Each row is a point on a tangle of strands that fork, close into loops and nearly touch. The rows are in no order.
Points whose rows are less than 56.8 apart are linked; no others are. Some points are linked to none.
Q_898: [ -3   0   8 -19   0 -18  23  10   2   6  36 -35  20 -24  -1  11  16  -5
  -9   2]
Q_10: [-13 -16  20 -21 -37  -8  -2   4 -29 -11  52  16   9 -13   9  -2  24   1
 -26 -11]
Q_789: [ -7  -5  14  12 -27   0 -28   4  -8   3  20 -10 -37  15  40  -5 -17 -10
 -16   9]
Q_50: [ 20  29   4  15  21 -16  -2  21  14  13  21 -26  -8  -6   6 -17  -5 -17
  12  33]
Q_892: [  1  17  12   2  -2 -53 -13  -1  -8  -8  10  22   1  18   2 -13  -2  14
   4  21]
Q_647: [-17   2 -17  22 -34   1 -23 -15   1 -10  11  22 -19  46  15 -19   8   6
 -10  33]
Q_742: [ -7 -16 -53  22   7  32  26   3  19  -7   5  18  19  -8  -4   2  41   9
 -15 -19]
Q_767: [  2  16 -17  21   6   8 -19  18  -6  -2 -24   0   6  13 -16 -25  11 -25
  25   7]
Q_61: [  0   6 -20  18   1   5  13 -27  16  -8 -23   8  -7   5  21 -13 -17  26
  -6  20]
Q_795: [-23 -30   8  -8 -15  27   9   7 -15  -7  -7 -10  -2 -22  18  26  -8  -6
  -2 -39]
Q_285: [  3 -23   8 -20 -18  -7   8 -29  -4 -10  30  -3  -4  -3   9   7   5  12
 -29  -2]
Q_519: [ 12  12  23   0   9 -15 -24  -1  -7   0 -28   9 -10  16  -9  -7 -26  -7
  22  -1]
Q_782: [-11 -26 -40  17  -2  15  25   2  12  -6  17  33  16 -16   9   8  30  17
 -26 -27]
Q_480: [ 14  -2  52 -27   3 -47   3   0  -9   3  19 -12  -3 -11 -11   7 -14   7
  12  12]
Q_760: [ -6   4 -36  29  -8  19  12 -12  10  -6 -10   1  -5   0  27 -17   2  11
   0  17]
Q_958: [  3  -8 -28  10  -5  28 -14  -3  12   7   4 -28   0  19 -10 -10  23 -28
   9   7]
Q_200: [-15 -12 -41  32 -10  21  11  -6  10 -10   6  -3   2  -4  34 -16  11  -1
  -4   3]
Q_569: [ -6 -19  -8   9 -36  13 -26 -13  -9  -6  15  -1 -25  24  31  -4 -10  -6
 -16  -1]
Q_749: [ 12 -23 -21   1   2  12   0 -18  16   2   9  32   2  20 -27   2  35   4
 -23 -12]
Q_988: [ 20  36 -15  13  23  24  18   3  13  17 -30   4 -15 -10  17 -13 -35  20
  22  28]
Q_32: [-31 -17  14  -5  -7  19  26  19 -10  -3  -2 -22   5 -38  17  27 -14   4
   2 -26]
Q_325: [ 20   6   5 -30  26  -5  13 -22  25  15  -1 -44   8  -6  -6  19 -13   9
   8   3]
Q_915: [ -9 -24 -35  23 -20  25  -4  -2   1  -9  18   4   0   8  20 -11  23 -10
 -13  -8]
Q_955: [-24 -44  25 -19 -25  13  11   2 -20 -11  12   7  -4 -23   6  29  -1   9
 -14 -43]
Q_270: [ -6  14 -14  10   8 -16   6  18  -9  -8   0   5  31  -8 -15 -11  24 -11
   1  -5]
Q_576: [ 21  -5  -8 -20  13  -9   4 -26  23  10  15 -35  11   4 -10   3  14  -1
  -1  12]
Q_456: [  6 -17  23 -25 -11 -21 -24  -9 -15  -7   5  38   0  20 -38   6  14   3
 -12 -18]
Q_252: [-12  21 -20  15   9  40  12  26  -6  13 -38 -10   5 -23  18  -2 -18  -2
  22 -10]
Q_177: [ 20   4  13  -5  10 -24 -25  -5   0   3  -9  -4   7  14 -21  -4   1 -16
  20  -1]
Q_834: [-18  -3  33   4 -19  -7   0   6 -18  -7  -4   0 -23 -11  24  11 -33   3
  -7  -6]
Q_416: [  6  -4 -21   1   9  31  -1 -17   4  -1 -34   4   7   8 -12  -2   0   4
   9  -8]
Q_17: [  3  -9   9  -6  -8 -15 -40  -7 -15 -12 -14  33   0  34 -28  -6   7  -7
   0  -9]
Q_156: [-10  -7  16   0 -15  -8 -10 -14 -11 -13 -12  15 -18   7  11   5 -23   5
 -15  -9]
Q_113: [  8  29 -14  13  15  35  13  15   4  13 -35  -7 -15 -14  16 -14 -29   0
  24  11]
Q_558: [  2 -25 -16   4  -8  10  -4 -20   4  -9   4  47  -7  21 -11   8  19  18
 -33 -16]
Q_299: [  7  -3  20 -32  -3 -27   3   2  -3  10  40 -32  18 -18 -17   4  24 -12
  -2   7]
Q_512: [-10  -1   8  -5 -26 -33  -2   0 -21 -13  32  31  15  -6   2  -6  20  10
 -23   0]
Q_654: [  7 -14  17 -32   3 -20  -3  -2  -5   4  21  -5  23  -7 -39  15  27  -8
  -4 -10]
Q_158: [  8  25 -17  32   8  11  -6   2  12   6  -9  -5 -23  16  17 -29  -7  -2
  21  42]
Q_537: [-16 -20  -4  -9  12  20  26  -8   2  -8 -20  34  14 -22 -13  32   0  21
 -21 -39]
Q_138: [  6   3  14 -26  19   5  12 -15   9  10 -19 -27   5 -11 -13  21 -17   5
   7 -10]
Q_402: [  1  21  22   6  13   5   3  26   1   8   2 -22 -24 -21  20   9 -31  -7
  -1   7]
Q_56: [-34  -6  29   0 -13  -5  32  28 -21  -8   9  -7   8 -42  14  11 -14  -1
   3 -16]
Q_659: [ 12  21 -13  30   4 -12 -14  -6  13   2  -4  -1  -7  33   1 -32  13  -3
  30  53]
Q_870: [-17   4 -13  17  -3   5  -1  19 -17 -11 -14  17  12  -9  -1  -7  11 -13
  -3 -18]
Q_142: [  0  -9  -1   1   2  25 -13 -19  -3  -2 -50  17  -9  18 -12  -3 -17   2
  11 -10]
Q_64: [  1 -10 -22  11 -18   0 -17 -27  12   1  18   2 -16  35  12 -20  18   4
  -9  33]
Q_849: [-16  -6 -17  12 -15 -16   6  -6  -7 -17  22  34  11   2   8 -11  20  11
 -27   1]
Q_43: [ 13  36  -4 -14  37   4  19  36  16  24 -12 -37  13 -17   1  10 -12  -5
  28  10]
Q_612: [-15 -28  17 -14 -28  -4   5  -1 -22  -8  28   0  -5 -15  18   8  -1   2
 -18 -17]
Q_255: [ -2  15  13 -13  20  11   8   8   2   8 -29 -15   5 -14 -10  15 -22  -3
  18 -12]
Q_893: [ -4 -12 -40   6  13  24  14  12  15   3   1   8  24  -1 -26  11  42  -8
 -10 -20]
Q_447: [ 20  14  23   3   5 -56 -23 -13   7   8   8  10 -12  29   6  -6 -19  14
  17  30]
Q_676: [ -9  -9  18  -6 -31   4 -25  17 -25   4  22 -12  -6   2   2  -7  11 -27
  -5 -12]
Q_604: [  0  10  32   1  13  22  10  20  -3  12 -11 -21 -29 -25  19  17 -45  -6
   5  -7]
Q_189: [ 25   1  44 -16   6 -21 -23  -8   2  12   1 -16 -34  14   3   8 -35  -3
   9   7]
Q_31: [ 11  36  -4 -18  30  20  15  22   0  23 -39 -15  13 -12 -10   3 -20   3
  39  -2]
Q_729: [ -5  -3  31  12 -22   4 -13   8 -14   0  25  -8 -38  -5  38   7 -29  -4
 -13   0]
Q_518: [ 13 -17  10 -25   6 -26  -8 -24   3  -4  13  19  10  13 -32   6  19   7
 -13 -14]
Q_13: [-12 -13  15 -23  14   5  21  -5  -5  -6 -23  12  18 -20 -24  33  -6  20
  -9 -32]
Q_106: [ -2 -23 -32   6 -15  22 -14  -2   3   3  22 -13   7  14  -1  -9  36 -24
  -8  -5]
Q_581: [  0  -1   9  -2 -10   1 -22  20  -7  12  21 -36  -9  -6   2   0   7 -32
   2  -4]
Q_185: [-12 -10  -3   4 -18   2  -8  21 -23 -17  11  24   9  -3 -16   0  26 -15
 -14 -25]
Q_450: [-14   3 -19  -1   6  52   6  19   4  12 -30 -26   3 -16  17  16 -11  -9
  15 -29]
Q_266: [ -1  29  -9   9  12 -21  11  21  -1  -4   0 -13  24 -14 -11 -10  13 -10
  13  10]
Q_504: [  8  -1  -6   2  -3  -9 -16 -27  11   0   5  -5 -12  24   0 -17   4   1
  -3  26]
Q_598: [  9 -17 -24 -14  11  14   4  -1  16   6  11   9  20   9 -46  13  45  -6
 -14 -21]
Q_557: [ -4   8   7 -18  23 -10  23  -8  -3 -10 -27  19  28 -24 -20  15  -7  20
   3 -16]
Q_932: [ -8 -11   7  -5 -27   2 -28  18 -31  -9  23  18   8  11 -17  -9  30 -20
 -14 -19]
Q_559: [ -7 -17 -18  -5   7  49   2  -3   5   7 -37 -13   9  -6   1  17  -9  -3
   6 -31]
Q_673: [  7  13 -25   8  11  20 -12  15   5   8 -15 -15  12  11 -25 -16  25 -26
  24  10]
Q_133: [-13 -13 -25   7  -8  -4  23  -1   2 -10  23  20  16 -20  12   4  20  12
 -27 -16]
Q_472: [ -5   2   0  -4   9 -20  20 -16  -2 -17 -20  18  12 -15  -2   4 -14  18
  -4  -1]
Q_770: [ 22  22  24  12  17 -31 -22  -4   8   8 -13  12 -12  29   1 -15 -30   4
  31  26]
Q_198: [ 12  18  -5   7  12   3   7 -22  13   3 -33   6 -20   7  15 -12 -31  21
  15  25]
Q_289: [-16   5  35  -9   1 -16  44  13  -8  -3   2 -17   1 -42   6  13 -22  14
  -3  -1]
Q_753: [ 34  22   9 -12  34 -14  -2   1  16  23 -23 -21  14   7 -19   5 -13  -5
  46  10]
Q_506: [ 13 -23   8 -26  -9 -20  -2 -32   4  -2  26   6   2   6  -9   3  12  16
 -29  -3]
Q_125: [ -2  -3 -29   4  17  27  20 -17  10  -6 -29  19  18  -3 -11   4  10  12
  -3 -12]
Q_70: [-10 -20   4  -2 -25   0 -25 -21 -12 -10   0  18 -17  26  11  -3 -12   6
 -22  -4]
Q_641: [ -6  -8 -11  -9  -2  -5  24   2   4  -3  23 -13  20 -20   0  11  22   3
 -18 -12]
Q_476: [ 18   6  -1  -7   5 -23  -5 -15  12   4  10 -17   4   7 -12  -5   8  -6
   7  11]
Q_693: [ -6   2  -5  21 -22  15 -25 -13   2  -6 -21  12 -29  45  15 -17 -12   3
   1  22]
Q_465: [ -5   6  45 -15   4 -30  16  18  -5   1   9 -16   0 -22  -5   7 -19   2
   7   2]
Q_858: [ -7  18  -9  19  -8 -35 -14   1   2 -13  -3  28   5  26  -4 -25   7   7
   7  27]
Q_856: [ -2  12 -20  27  -6 -11  -7  -7   2 -11 -14  25   1  34  -2 -29  17   9
  17  38]
Q_969: [  4  33 -17   0  25  -5  16  21  12  13  -3 -35  28 -16  -7  -1   8  -8
  18   9]
Q_571: [  9  -8  50 -24 -11 -34 -16 -17 -11  -1  10  -1 -20   9  -3   5 -22   4
   3   6]
Q_202: [ 15  32  18  13  33   2   5  42  10   9  19 -22 -17 -23  16   1 -27 -12
   9  27]
Q_115: [ -6 -17 -22   6  12  20  21 -15  11  -2 -28  44  10  -8 -11  19   4  22
 -17 -24]
Q_713: [ 16  26   3  27  15  16 -10  12  14   9  -7  -2 -41  12  29 -15 -37   1
   6  35]
Q_86: [ 17  16  20  -4   9 -12 -16  23   5  18  37 -39 -11  -9  -2  -4  -1 -26
   6  20]

How many points has the smallest loop of links through each point below? Write none if it is on no loop.
Q_612 => 12
Q_70 => 6
Q_915 => none
Q_571 => none

A fork is a point with three links, a tip a point with one. Leave the first point through the second and follow the links. Name the first fork or tip that comes.
Q_659; Q_856 => Q_476
Q_113; Q_252 => Q_416
Q_133; Q_782 => Q_558
Q_61; Q_760 => Q_767
Q_598; Q_893 => Q_133
Q_770; Q_447 => Q_713
Q_56; Q_289 => Q_189
Q_416; Q_125 => Q_472
Q_266; Q_270 => Q_604
Q_189; Q_571 => Q_612

A piece is two or more points that can be reached from each other along the links. Count, over all rows, the pieces, the separate loops (a circle has one, a figure eight two, a Y none), the forks (points with three links) and the tips (points with one).
pieces => 4
loops => 2
forks => 5
tips => 9

Name the points in between on the shortest way along the links from the first point to the second, in order.
Q_125; Q_472 => Q_115, Q_537, Q_13, Q_557
Q_325; Q_858 => Q_576, Q_476, Q_177, Q_519, Q_770, Q_447, Q_892
Q_641; Q_506 => Q_898, Q_299, Q_654, Q_518
Q_480; Q_654 => Q_465, Q_289, Q_56, Q_32, Q_795, Q_955, Q_612, Q_285, Q_506, Q_518
Q_749; Q_17 => Q_598, Q_893, Q_742, Q_782, Q_133, Q_641, Q_898, Q_299, Q_654, Q_518, Q_456
